Each row is a point on a tangle of strands that fork and nearly touch. The rows are in no order.
Two points are linked if the straight distance between their rows is under 79.9. Some points are linked to none.
<119>: [ 10  56 -20 -52 -39 -21   5  -4  32 -21 -51 -25  12 -30  37   3  -3 -26
 -68 -27 -20   4  26  40 -34 -18 -28 -31 -20   0   8  -5 -23  -8  26 -19
  18  44  26   5   8 -15]
<241>: [-14 -18   5  48   9   2  -1   3 -20 -12  44  14  -1   7 -21 -11   4  16
  55   7  25  -5   6 -33  18  30  20  19  37 -18  10  -7  24  23   0  18
  -7 -25 -19  20   0   7]
<796>: [-12  14 -14 -15 -22   7  15   4   7   9  -8  -1  10   9  11 -18  -9 -14
 -16  -9   1 -24  -6   1 -18 -12 -14 -26  -5 -14  -5 -13  -6   2  -7   6
   2  -4   1 -22   4 -12]
<960>: [-43  -7 -16   9 -21   8  16  -6  14 -16  13 -43 -31 -43  -9 -30 -12 -39
  13 -20   0 -49 -45  18 -72   3  20   4  32  -9  -8  12  -9  47 -21 -25
   4   8 -45  -9  29 -30]
<517>: [-25 -13 -11  29   1  14 -14  -9   2  -2  42 -30   9  -3   9 -24  -3 -18
  51   0   9 -47  -9   2 -46   7  21  30  23 -15   2   6 -27  35 -40 -37
   6 -15 -42  -8   5 -18]
<596>: [ -7 -15  21  11  47  -2 -60 -22  39  -3  31  25  63  46 -24  19  23  -9
  27   5 -25  14 -32   4  -5 -25 -27  27 -53  27  -7  11 -32 -59  -8 -12
   7  25   4 -14 -21  33]
<1247>: [ -7 -19  -3  19   7  30  27   7 -16  12  74 -26   7  37   9  -8  -3 -38
  49  14  -3 -39  -8   6  -3   1  19  26  16  -2 -11 -10 -14  24 -88 -28
  29  -6 -19  -7 -16 -21]
<419>: [ 14 -28  43  14  52 -22 -48 -11  52   2 -46  26  43  -8  -1  35  17  10
  17   4 -24  17  -5  11 -32  -8 -18  -5 -50  -2  18  50   4 -60  39  -2
 -12  13 -29  -9   6  38]
<526>: [ 24  -4   3  54  21  -6 -14  -9  11  -6 -13   9 -21 -27 -15  -3   0  27
  50  -7  11  18   1 -29 -30  23  26  -5  24 -26   7  17  36  26  31  11
 -10 -39 -50  35  16   6]
<1056>: [ 16 -40  54  45  42 -22 -56 -22  29   3 -33  34  47  -2 -23  51  42  29
  45  12 -22  35   9   1 -11  10  14  17 -42  -6   4  33  16 -25  40  -3
  -3   0 -48   9   9  35]
<286>: [-17 -25  19  33  26   8 -40 -16   7  -2  58  17  40  46 -12  18  19  -4
  63  18 -16  12  -7  -6  11  11  -2  34 -17  11  -7 -14 -39 -22 -28  -5
   4   8  -9  -1 -32  11]
<141>: [  1  31 -29 -29  -4   3  37  28 -46  13  20  -1 -20   8  20 -12  -3   7
 -52   6   2   2  32  -3  73   2  -2   8   2  26   2 -37  27  -2 -34  -7
  14   8  82 -17  -9  -8]
<327>: [-17 -14   9  17  12   6 -17   9 -40   5  23  44  26  59 -20  16  14  33
  26  25  18  38   0  -8  65  25  -8  18 -10  35 -23 -11  -7 -41 -10  39
 -24  -6  37  23 -45  20]
<789>: [-22  -6 -14  -3 -15  -6 -12 -16  25   1  16 -37  18  -1   7 -12   0 -31
  16  -7  -6 -43 -25   9 -70  -6 -13  12 -11 -11   4  16 -40   7 -42 -34
   6   4 -40 -27  14 -18]
<58>: [-13 -27  20  48  13   3 -24  -5 -10 -10  40  29  18  25 -26  10  23  33
  62  10  17  16  10 -37  30  35  20  19  21  -9  -1 -10  13   7  12  21
 -13 -17 -23  23  -9  12]
<320>: [  4  -2   0 -19 -34  -1  -7   1  66 -13 -56 -56  17 -41   5   5  -5 -19
 -30 -24 -21 -30 -37   6 -95  -8 -16 -21 -15 -25  11  34 -36  -2  14 -25
  -5  19 -35 -37  48   0]
<232>: [  0  -9  -4  39  29  -7   3   6 -27 -21  24  12 -35 -21 -32 -18  -3  35
  55   3  37   8  -4 -35  10  33  28  -4  46 -21  12  -5  49  42  16  18
  -2 -45 -13  36  17  11]
<440>: [ -7   9  -2 -47 -10 -18  34   3 -54  11  -5  19 -61 -18 -12 -38 -20  35
 -34  24  39   5   7 -10  61   7   2  26  22   7   4 -11  38  36   9   7
  11 -30  56 -11  18 -17]
<285>: [ 39 -24  46   8  43 -20 -49  -9  46   8 -76  23  26 -28   6  27  20  15
   7  -4 -21  28  17  21 -13 -13 -14  -7 -57   4  27  59   4 -50  61   7
 -35   5 -22  -2  -2  39]
<1235>: [  0  -9  30   6  47   1 -57 -21  45  -7   0  39  81  41 -16  21  12   5
  -1   2 -27  16 -32  12   3 -31 -30  13 -63  25  -9  25 -10 -63  19  -6
  -9  24  14  -9 -23  49]
<826>: [-15  56 -48 -42 -34   7  10  14  10  -4  11 -38 -14 -12  29   8 -12 -56
 -88 -34 -21 -12  39  47 -17 -21 -21 -32  -4  34  -2 -25  -9 -16 -13 -24
   3  56  58  -9  -8 -13]
<252>: [ -5  57 -31 -55 -34 -14  -1  -6  47 -16 -26 -38  13 -33  25   8  -5 -43
 -76 -39 -29  -3  30  45 -47 -28 -36 -39 -22  15   4  -5 -30 -19  10 -26
   8  61  35  -8   5 -16]
<10>: [ -7  42 -28 -19 -15  19  17  17  -5  12  16 -15  18  21  28 -10  -8 -25
 -44 -24 -24 -12  22  12  10 -21 -13 -26 -17   9  -8 -37   1  -9 -23 -11
   8  19  31 -22  -9   0]
<723>: [ 10  -3 -12   6 -13  -2   8  -6   3  -3 -31 -17 -54 -44  -9 -22 -30   3
  -2  -4  19   1 -22   5 -54   0  15 -29  40 -20   5  22  24  33  27  14
  -7 -13 -22  28  29 -13]
<1258>: [-13  53 -39 -55 -38  -2   6   6  34 -15  -5 -44  -7 -30  26   3 -14 -52
 -86 -38 -26  -9  34  48 -42 -19 -23 -40  -7  23   1 -17 -20 -12  -1 -22
   5  62  45 -12   6 -24]
<636>: [-15 -20  15  24  39   1 -52 -19  21  -3  45  17  48  38 -14  21  24  -4
  52  10 -22   9 -17   0  -3  -2 -14  34 -38  13   0   1 -42 -36 -19 -13
   6  11 -11  -9 -24  17]
<1268>: [-10  -4   6  13  16  23 -14  -5  -4  14  42  26  40  55 -21  11   3 -14
  18   1 -20   9 -14  -6  25 -11 -17   6 -39  17 -11 -18 -33 -42 -28  11
  -1   6   8  -6 -39  16]
<131>: [  1  36 -14  -7   3  25  16  16 -24  15  26   7  34  42   7  -2  -9 -10
 -35 -19 -21   5  17  -3  50 -18 -13  -7 -25  21  -8 -35  -8 -27 -22  -2
   2   8  35 -14 -34  10]
<1066>: [ -5  23 -18 -37 -17  -8  31  18 -35  10  -6   4 -15  -2  20 -26  -9  17
 -35  13  16  -7  18  -2  45  -1   0  -5  12  10   6 -20  15  10  -1  13
  15 -11  45 -16   7 -15]
<446>: [-18 -12  -8  45   3   7 -14  -8   1 -10  29 -24  -5 -18   2 -28  -2  -6
  52  -9  14 -41 -21  -8 -44  16  20  25  30 -22   7   6   1  40  -9 -30
   7 -20 -42   5  14  -6]
<1058>: [  -5   -2   -8    2  -21    5    5  -12   38  -22  -34  -49  -33  -73
  -16  -14  -17  -33  -13  -19  -16  -33  -47    8 -100   -2   10  -15
   25  -23   -2   30  -13   31   10  -14   -4    4  -50  -14   47  -24]
<239>: [-23  -5 -11 -23 -18  -1  -4 -11  44  -2   6 -55  20 -12   6 -11   4 -37
  -3 -29 -21 -55 -36  13 -86  -6 -15   4 -10  -2   1  21 -49  11 -40 -39
   4  16 -44 -44  30 -20]
<642>: [ 25  28   4 -31 -23 -23  -5   5  12 -10 -67   0   8 -15  48   5 -12   9
 -44  -3 -10  26  14  11   0 -20 -17 -21 -14 -20  16  10 -22 -12  54  -6
   6  -7   6   2  -6  -1]
<609>: [ -5  18  -5  -3  -1  11  14  21 -45  15  10  26  21  45 -11  -1   2  24
 -14   2  -3  32  -1 -12  86  11 -10  15 -12  33 -14 -21  -2 -34 -14  23
  -9  -5  56  -6 -41   9]
<703>: [ -7 -20   2  47  21  10  -4   3 -27 -18  50   7 -15  -4 -29 -22   9  22
  68 -10  33 -15  -6 -43  15  30  32  14  42 -18  12  -6  37  39   5  12
   0 -38 -19  18  12   4]
<995>: [-26 -11 -25 -10   0  -3  35  12 -44   6  12   4 -52  -9 -20 -34 -19   9
   6  29  45 -24  -4  -3  25   1  12   3  28  -5   5 -14  36  36 -22  21
   2 -21  24   8  18 -10]
<771>: [-23  -7 -12   2 -28   5  10  -5  21 -10 -10 -42 -25 -43 -15 -23 -15 -37
  -3 -19  -6 -41 -43  12 -82  -1   6  -7  27 -18  -7  16 -10  35  -3 -18
   0   7 -42  -9  38 -29]
<324>: [-19 -10   8  -3   1 -12  14  14 -49  -2  13  30  -5  25 -27  -6  -5  35
  11  32  34  27   8 -13  67  28  -8  21  22  12   2 -11  13 -11 -11  41
 -24 -27  36  10 -26  -5]
<14>: [ 10   0  -5  -2  39  32  -3 -16   9  33  58 -26  37  71 -11  28  21 -41
  10 -24 -41 -20 -30   8   4 -38 -18  35 -35   9  -8 -10 -47 -36 -69 -36
  18  19   0 -26 -36  11]
<948>: [  4   9 -13 -19   4  13  46  23 -60  21  30  12  -3  34 -14  -6  -3  16
 -25  11   8   8   9 -11  88  11   3  12   5  17  -9 -40  24 -12 -61  13
  -3   1  71 -14 -26  -3]
<197>: [  2 -22  36  18  31 -10 -51 -18   2  -4 -17  59  39  33 -17  37  32  36
  20  23  -1  40   0  16  32  15 -15   0 -32  20 -17  18   2 -45  45  19
 -24  12   0  22 -33  36]
<1275>: [-12 -17   4  26  13  29  -4   1 -26  11  52  27  31  69 -19  18  11  -5
  25  13  -9  24 -12  -8  46   2  -2  15 -20  24 -12 -27 -23 -36 -47  22
  -4   4  19  10 -46  12]
<144>: [ -4  -2 -11 -12 -25   1  24  -2  -3  -6 -25 -15 -45 -31  -1 -30 -28  -1
 -18  -5  19 -16 -18   9 -42  -6   7 -27  39 -14  -1   6  18  29  23   9
  -1  -5 -10   7  35 -17]
<282>: [ 22   1  -5  39   2 -14 -20 -15  30  -3 -32 -18 -31 -52  -9  -3  -5  -1
  19  -8   3   1 -13 -10 -73  10   8 -12  18 -33   5  29  13  24  21   3
 -14 -19 -47  26  29   3]
<729>: [-17 -13   7   8   6  -3   1  15 -45   6  27  34  10  43 -26   5   7  32
  21  31  25  32   7 -14  67  29  -3  17   9  20  -8 -15   3 -23 -20  45
 -23 -13  32  17 -33   8]
<186>: [ 32  -6   1  53  10 -12 -37 -20  32  -4 -25 -15 -14 -48  -3   2   7  10
  39 -13  -9  -3  -3 -21 -71  16  17  11   5 -32   9  33   9  24  20 -11
  -7 -24 -67  19  29  12]
<145>: [ -5 -34  21  45  18  30  -7  -4 -15  -5  79   4  23  34  -6   2  13  -2
  79  14  12 -15   1 -22  28  19  31  46  24   2   4 -19 -19  13 -46   0
   3 -10 -13  -4 -26  -1]
<75>: [-17   7 -15 -23 -30   9  25   8  -8   5  -8  -9 -10  -5  11 -24 -11  -8
 -20  -2  14 -29  -2   8 -15 -12  -2 -26  18  -7  -5 -16   9  16  -3  15
   2  -3   1 -19  21 -19]
<1215>: [-22  -9  -9 -10   4 -11  28  12 -52   1  13  24 -30   7 -33 -20 -13  30
   3  39  42   6  13 -13  60  16   0  22  29   4   6 -16  24   9 -20  36
 -10 -31  33   7 -10 -13]
<1192>: [-12  -4  15   7  17   7 -35 -11   9   6  20  33  47  40 -12  11   6   6
  16   8 -17  15 -19  -2  23  -4 -25   0 -43  12  -8  -2 -22 -49   2  12
  -8   7   5  -1 -32  18]
<1151>: [ 44  -6  13  40  27 -23 -16  -3   7   0 -51  29 -30 -29 -20  12   8  46
  32   3  13  58  33 -20   7  15  26  -3  10   7  14  23  34  23  49  30
 -27 -44 -49  41   0   6]
<251>: [  8   4 -15  -6  13  27  21  -6   0  32  61 -29  17  53  10  12  10 -52
   3 -27 -26 -35 -17   7  -4 -13  -4   5 -13   1 -16 -20 -20  -9 -78 -31
  22  12  -3 -28 -23 -12]
<923>: [ -3 -35   7  33  15  31  10   8 -21   4  82 -11  17  41   3   2  -4 -21
  67  23   6 -18  -4 -11  21  13  28  39  24   2   1 -22 -12  17 -73 -14
  21 -13  -6  -6 -27  -9]
<774>: [ 28  40   8 -31 -13 -35  -1   6   7 -18 -66  12  10 -18  50  15  -6   1
 -55  -2 -16  44  14  16  22 -26 -32  -7 -37  -7  14   7 -20 -28  58 -11
  16   3  10  15 -18   7]
<841>: [-37 -14 -21  12  -1   5  27  10 -36  -5  26  -3 -47 -12 -21 -30 -19   1
  26  20  38 -29 -15  -4   4   4  16  -3  33  -9   6 -13  36  38 -20  14
   7 -19   7  22  22  -9]
<335>: [ 23 -21  31  26  28 -23 -27 -12   9   4 -45  39   0  -8 -14  37  16  37
  19  14  -4  38  24  -2  14  15  -3 -10  -9  -2   8  34  11 -24  51  18
 -32 -12 -36  22 -15  11]
<833>: [  4 -11   6  22   6 -14 -24 -20  29   4 -27  11   5  -8   1  17  -4   5
  11  10  -3  -6   1  -8 -35   3 -19 -11  -8 -34  12  31  -8 -20  25   7
 -13  -6 -32   4   5   5]
<1168>: [ 13 -15   7  40  23 -16  -8  -1  -6 -15  -7  33 -11   1 -30  16   8  47
  36  12  16  38  20 -29  19  29  18   5  31 -12   7   6  37  13  36  27
 -22 -31 -31  40   0   7]
<443>: [ 45  -2  28  -8  15 -24 -30   3  28   1 -74  18  -7 -29  29  21   1  18
 -18   6  -6  38  15  10  17 -15 -13 -11 -25  -7  22  47 -16 -32  76   6
 -27 -13  -8   3 -19  21]
<1140>: [-21 -22  22  33  11  -2 -32   1 -29  -4  28  47  28  55 -23  27  26  40
  46  32  21  40  11 -14  51  29   3  12  -4  24 -16  -8   2 -23   6  34
 -23  -6  14  36 -35  26]
<938>: [  6  18   2 -50 -45   3  28   0  31 -18 -49 -32 -29 -48  17 -20 -30 -13
 -56 -21 -10 -10   6  19 -49 -10  16 -34  28 -14   0  -3  -2  36  46  -6
  10  18  -1 -10  42 -26]
<47>: [ -7 -20   1  15  10  30  27  14 -38  18  60  12  19  60 -14  13   6 -20
  20  12  -4   6 -12 -11  49   9   4  14  -7  13  -7 -34  -8 -21 -70  18
  10   1  14   1 -37   0]
<1036>: [ 11  70 -24 -48 -27 -23  -3  -7  20 -19 -48 -15  20 -16  42  10  -3 -24
 -72 -31 -19  12  24  36 -12 -31 -43 -24 -37   7   8  -4 -24 -26  29 -22
  17  41  26  10  -9  -5]
<559>: [ -1  20 -10 -53 -24 -19  35   5 -40   2 -12   4 -49 -14  16 -33 -14  24
 -44  15  32   0  17  -2  52   2   6  12  21  11   7 -16  31  31  11   6
  19 -20  55 -12  23 -18]
<561>: [-26   4 -31 -52 -25  31  54  22 -13   6  28 -25 -60 -21  10 -26  -7  -9
 -30   3  12 -48   3  -3  10 -11  24 -16  23  20 -24 -38  32  48 -44   4
  11  27  40 -23  33 -12]
<393>: [  0   2   0 -22 -32  11  17  -8  47 -13 -45 -47 -16 -65  -9 -18 -19 -29
 -40 -29 -22 -35 -33   8 -86  -9   5 -29  17 -27  -5  18 -19  24  23 -12
  -4  17 -31 -27  50 -26]
<731>: [ 12 -17  20  29  21 -17 -28 -14  23   4 -28  25   1 -10  -7  25   4  19
  19   9  -5  15  14 -14 -12   9  -2  -7  -5 -22  12  29   9 -21  33  16
 -21 -12 -41  18  -7   9]
<366>: [ -1   5  -4 -40 -40   8  32   2   9 -12 -40 -23 -44 -36   4 -29 -32   0
 -45 -14   5 -18 -10  16 -36 -12  19 -33  35 -12  -4  -4  11  39  39   2
   5  13   3  -2  43 -22]
<808>: [ 23  -4   1  38  26 -13  -3  -1 -13 -15  -9  18 -38 -20 -30  -7  -8  41
  43  -4  24  31  11 -37   2  27  28  -4  38 -15  13   4  53  33  28  24
 -12 -44 -25  42  11  10]
<1148>: [ -1 -10 -21 -11   5  25  52  24 -43  21  50  -4 -11  32  -8  -4   2 -19
  -3  11  11 -24  -1 -12  45   1   7  -4   5   5 -14 -36  25   6 -83  13
  20   5  35 -11 -10 -10]
<890>: [-16 -29  24  44  13  -2 -33  -8 -11  -9  42  42  31  38 -21  24  27  29
  58  23  10  24  11 -26  32  31  10  18   7   7 -11 -12  -2  -9  12  29
 -12  -8 -10  25 -20  18]
<573>: [ 11   1 -12  -2  16  33  32   3 -17  33  68 -22  14  56   3  14  11 -49
  -7 -23 -23 -26 -11  -5  22 -17  -2  -8 -10   3 -16 -29  -5 -14 -73 -25
  24  15  17 -20 -26  -6]
<818>: [-46 -10 -11  -4 -25  13  28   0   7  -1  24 -44 -23 -28  -1 -29  -5 -42
  11 -15  -1 -61 -34  18 -52  -8   9   1  23   2 -17  -1  -3  44 -42 -22
  10  14 -33 -14  31 -33]
<205>: [-10  -6  -6  15  -4  -6 -16 -14  20   2  -7   1   4  -5  -3  -1  -3  -6
  17   6   2 -18 -11  -8 -46  -1 -17 -11   0 -30   9  17  -7 -10  11   2
  -9 -12 -33   3   8  -3]
<432>: [ 22  59  -3 -29  -8 -35  -5  -2  15 -20 -58  10  28 -18  42  21   3 -12
 -69 -20 -24  36  17  26  24 -44 -49   9 -54   5   6  12 -22 -47  54 -18
  17  20  22  27 -23  12]
<761>: [ 27  -7   4  60  21  -6 -28 -17  25  -5 -14  -2  -7 -34 -11   0  12  19
  55 -19  -2   2  -5 -32 -46  27  30  15   5 -34   5  26  20  26  24  -8
  -1 -35 -68  18  22   7]
<100>: [ -8 -32  25  47  13  23 -20  -7 -15  -6  72  19  20  34 -18   5  24  18
  83   8  23  -3   3 -34  33  28  32  35  28   1  -1 -16  -1  13 -15  21
  -8 -17 -17   4 -13   8]
<1019>: [-15 -28  23  39  17  12 -41 -14  -3  -1  61  31  42  50 -16  21  30   9
  70  22  -1  19   3 -16  25  23  14  30  -8  14 -13 -16 -23 -18 -16  10
  -3   3  -3   5 -27  19]
<1141>: [ 14 -23  25  43  20 -16 -25  -6  -3  -7 -14  41  10  16 -30  32  25  52
  37  15   8  47  24 -18  30  33  19   4   7  -1  -5   7  29  -1  45  24
 -28 -21 -32  35 -14  16]
<773>: [ 15  16   6 -43 -42   2  13   1  47 -20 -66 -42  -7 -58  14  -7 -28 -18
 -56 -20 -26 -12   9  25 -66 -16   6 -34   6 -31   6   7 -19  24  44 -14
   8  24  -4 -17  39 -28]
<900>: [ 17 -39  47  51  25 -12 -47 -15   3   2 -22  48  31  17 -33  46  40  49
  49  15  -1  48  21 -10  18  22  22   8 -17  -6 -14  13  24  -3  48  11
 -21 -11 -39  23  -5  30]
<673>: [ -1  50 -29 -33 -16 -14  30  25 -36   7   4  -3  -6   1  32 -19  -3   6
 -57   0   1   9  33   7  49  -1  -5  -3   8  25   6 -26  15  -2 -13  -4
  23   8  63 -13  -7 -12]
<963>: [ 29  16   2 -38 -36 -15  17   9   0  -4 -52  -9 -27 -26  31 -15 -28  10
 -47   0  11  11   8  10  -5 -12   3 -22  26 -12   9  12   1  21  52   1
   5 -10   3   0  21 -11]
<196>: [-11  37 -18 -58 -46 -10  17   3  42 -27 -30 -33 -10 -47  30 -12 -18 -33
 -74 -29 -21 -13  30  39 -49  -6  -2 -40   8   1   4 -15 -17  18  25 -13
  19  53  24 -11  25 -39]
<567>: [-34 -13 -15  26  -9   3  21  10 -22  -4  33  -2 -21  -9 -12 -23 -15 -11
  33  17  28 -28 -13 -11  -7   3  11   5  33 -15   6 -11  21  30 -21  11
   8 -18 -12  13  11  -7]
<1037>: [ 22   7  -4 -38 -30 -15  28   6 -18  -7 -45  -4 -45 -17  17 -27 -28  24
 -44   4  30   9   1  -2   8  -1   9 -12  37  -5  10  14  21  30  43   4
   5 -22  16   5  27 -14]
<90>: [  9  -5  -6  16 -12  -4  -4 -13  20  -9 -28 -29 -45 -55 -11 -14 -19  -9
   2  -9   6  -7 -27   4 -79   6   9 -18  29 -27  -1  21  10  28  25   4
 -12  -5 -40  17  35 -10]
<940>: [-11 -17 -17  -4  -6  26  52  18 -30  20  57  -5  -9  32   3  -8  -1 -35
  17  12   7 -32  -9  -4  23  -3   9  -2   8   2 -13 -25  19   9 -83   3
  25   4  11  -8 -10 -16]
<259>: [  3  31 -24 -14   2  12  38  32 -54  17  27   0   2  22   8  -1  -2   8
 -50  -4  -7  12  25  -6  85   2  -4  11  -2  23  -1 -41  22 -17 -42 -11
   9  13  84 -18 -30   1]
<391>: [ 18  74 -23 -42 -18 -29  -2  -9  10 -15 -47  -3  15 -15  41  15   6 -26
 -86 -29 -15  21  27  28   8 -42 -54  -5 -37  19   4   6 -25 -46  34 -15
  20  39  33  18 -21   5]
<1144>: [-19  -9 -13  41   2   2   1   4 -13 -13  31 -14 -27 -22  -7 -30  -5  -1
  52  -1  28 -26 -23 -16 -26  16  21   4  42 -25  11   1  23  40  -4 -11
   7 -25 -26  23  21  -4]
<1135>: [ 16 -37  45  55  37 -13 -53 -22  25   4 -20  30  38   0 -33  43  37  34
  54   4 -14  33   8 -17  -3  21  33  18 -21 -14  -7  21  18   0  41   1
 -11 -16 -56  11  10  29]
<82>: [ -2 -10  33   9  30  -1 -51 -18  13  -4  -4  51  47  34 -17  27  16  20
  16  12  -6  31 -12   8  28   5 -25   3 -43  23 -20  12  -8 -56  27  16
 -19  13   6  15 -40  31]
<1013>: [ 29   9   7 -34 -32  -2   2   0  59  -7 -79 -48  -3 -68  13  -1 -24 -16
 -48 -13 -18  -4  -8  15 -81 -20   0 -33  -3 -33  14  29 -31  16  42 -12
 -12  13 -18 -17  46  -4]
<466>: [ 25   1   6 -16 -28  -1 -15   0  64 -10 -72 -42   9 -52  17  11 -16  -9
 -32 -13 -19  -9 -18  13 -82 -21 -14 -26 -21 -32  16  36 -33  -4  38 -12
 -16  12 -19 -24  43  10]
<1257>: [ 49   0  26 -12   7 -32 -24  12  13   2 -76  23 -17 -36  46  13   0  13
 -27  10  -3  63  25  -4  33 -20 -16   0 -22   5  23  40 -27 -20  92   2
 -16 -23  -9  11 -17  22]
<115>: [ -9  14 -18 -60 -23  -3  40   5 -43  11   7   0 -66 -26  18 -34 -13  21
 -50  18  26 -17  29  -2  52   5  11  14  11  19  -4 -32  36  49 -16  -4
  17   0  74 -16  25 -16]
<806>: [  0  -8 -16   3   4  25  28  -3  -8  26  63 -35   4  40  14   0   6 -50
  24  -4 -16 -43 -15  14 -14  -8  11  12   5   1 -18  -9 -16  14 -95 -33
  31   7 -16 -19 -13 -28]
<1194>: [-11  -1 -11 -23 -29  -5  -4  -8  56 -11 -19 -53  21 -23   7  -2   5 -28
 -23 -31 -23 -48 -41   5 -89  -8 -22 -12 -19 -16   5  27 -41   6  -8 -28
   4  19 -34 -48  41  -9]
<128>: [ -8 -24  21  24  55 -16 -65 -21  38 -16  22   7  64  22  -7  28  36  15
  69  12 -18  -9  -7   1 -27   6   4  45 -22   7  12  19 -38 -28  -9 -39
  18  14 -36 -21   5  16]
<1044>: [-15   8 -31 -49 -17  11  47  14 -34  13  14 -11 -47 -13   9 -30 -10  10
 -31  14  24 -33  12  -1  33  -5  11  -4  20  15 -10 -35  38  41 -31   7
  11   9  52 -17  22 -13]
<281>: [  4 -13  -8   9  18  31  41  11 -36  19  74   1  17  69 -11  24   8 -34
   3  -9 -12  -8 -15  -7  48   0   4   5  -3   6 -14 -35  -2 -21 -86  -7
  22  13  22  -5 -37   3]
<698>: [-15  -2  -9 -30   0 -16  36   7 -57   9   3  24 -47  -2 -24 -32 -17  34
 -16  31  45   3   9 -10  65   9  -1  23  28   8   3 -13  33  26 -13  23
  -2 -30  46  -3   3 -15]
<897>: [ 36 -12  36   0  33 -17 -38  -8  36   7 -67  27  10 -20  11  29   6  22
   0   5 -15  27   9   6   5 -10 -18 -16 -35  -6  19  48  -5 -45  66   7
 -28  -4 -16   2 -18  25]
<480>: [ 13 -38  56  32  53 -26 -56 -21  41  -2 -42  27  51  -3 -15  48  36  18
  36  12 -22  26   2  13 -26   5  -3   7 -52   1   9  38   9 -47  35  -2
  -6  16 -36  -4   3  43]
<126>: [-34  -8 -23 -25 -24  31  50  18 -20  11  28 -24 -54 -15   0 -23  -3 -27
   4   4  13 -53 -14   1  -3 -14  14 -13  19  15 -14 -29  32  42 -59   4
  19  17  11 -13  31 -15]
<942>: [ 42   1   6 -34 -23 -16  20  -2 -18  -3 -56  -8 -71 -46  16 -27 -36  13
 -44   2  38  31  -1  -8   1  -6  18 -12  39   8  17  32  22  41  53   1
   3 -31   7  22  35  -6]
<175>: [-41 -11 -16 -11 -30  25  45   8   0   6  33 -39 -44 -21   0 -27  -3 -42
  15 -10   0 -63 -24  10 -32 -11  17  -9  25  12 -22 -12  11  51 -52 -13
  18  21 -16 -14  35 -30]
<89>: [ 47   5  24 -18  -4 -27  -1  10  -3   1 -67  15 -32 -26  40   8 -11  20
 -32  11  12  59  17 -15  37 -10 -13  -1   7   3  22  34 -15 -11  77   8
  -7 -30  -1  11  -7   8]
<96>: [ 29  24  -2 -42 -43 -22  11   3  10 -11 -65 -13 -10 -25  46  -4 -17   6
 -54  -5  -4  27  13  20  -9 -14  -3 -21   3 -15  14   7 -16  10  52  -9
  13   2   4   6  14  -7]
<192>: [ -5   4   6   6   6  14  -3  13 -50  11  13  38  27  65 -16   6  11  32
  -1  10  12  38 -11 -12  84  11  -9  24 -18  39 -27 -13  -7 -44 -16  30
 -19  -4  52   7 -51  20]
<821>: [ -8  -7 -21 -18   5  16  51  23 -54  20  32  10 -27  14 -17 -17  -6   6
 -10  24  20 -18   9 -10  64   7   7   8   7   6  -8 -33  35   8 -64  21
   6  -8  50 -14 -10 -13]
<333>: [ 19 -29  42  19  31 -20 -40 -10  -1   1 -42  54  15  10 -13  42  29  41
  17  19   0  51  18   9  32  15 -10   0 -23  13  -7  29  11 -35  56  20
 -35  -2 -21  26 -28  26]
<725>: [ -4  19  -1  -1   7  19   2  12 -20   9  16  25  34  44  -2   0  -9  15
 -17  -7 -15  21  -1  -5  57  -9 -14   2 -27  27 -16 -23 -16 -44  -8  17
 -11   1  34  -7 -40  17]
<823>: [ -3  55 -38 -30 -20   4   9  16   3   1   8 -29   6   0  32  -1  -5 -36
 -67 -24 -23 -10  40  33 -10 -22 -20 -31 -16  21  -2 -29  -6 -14 -11 -20
   7  40  43  -7 -12  -4]
<1241>: [-23 -16 -13  14   4   8 -10 -13  15   3  42 -30  24  18  12 -12  -2 -28
  43   4  -8 -44 -14  12 -48   3   4  28  -1  -5   1   7 -44  17 -58 -40
  11  -9 -40 -19   1 -18]
<1209>: [-18   0  -9  -3 -23   2  -5  -9  17   7  -3  -8   7   2  10 -12  -5 -19
  -2  -4   1 -32 -16  -5 -40  -9 -17 -15  -5 -23   2   1 -17   0  -5   0
  -1  -6 -17 -19  11 -13]
<888>: [  4  41 -23  -8   3  28  15  17 -10  19  34 -13  22  38  16   4  -4 -29
 -45 -27 -33  -9  26   3  25 -27 -14 -19 -26  11  -8 -39  -2 -26 -30 -22
   8  23  36 -17 -28  11]

A fork is a point with three links, a tip a point with one. Leave the first point through the second and follow the links. Name the first fork or tip that comes.
<938>; <773> -> <995>
<82>; <197> -> <75>
<808>; <1168> -> <89>
<559>; <440> -> <327>
<443>; <897> -> <808>
<126>; <175> -> <393>
<888>; <10> -> <942>
<573>; <251> -> <58>
<1235>; <596> -> <890>
<771>; <960> -> <559>

A fork is a point with three links. Follow the links from the first point to the second and name the forks in between, in order.
<1058>; <698> -> <559>
<115>; <888> -> <559> <327>
<100>; <1215> -> <58> <890> <327>
<698>; <286> -> <327> <890>

Follow the links from the first point to the second, and from the first to the third. Name the last point that the two ways share.
<596>; <144>; <1258> -> <890>
<1235>; <761>; <1141> -> <808>
<192>; <1192>; <808> -> <58>
<673>; <609>; <1019> -> <327>
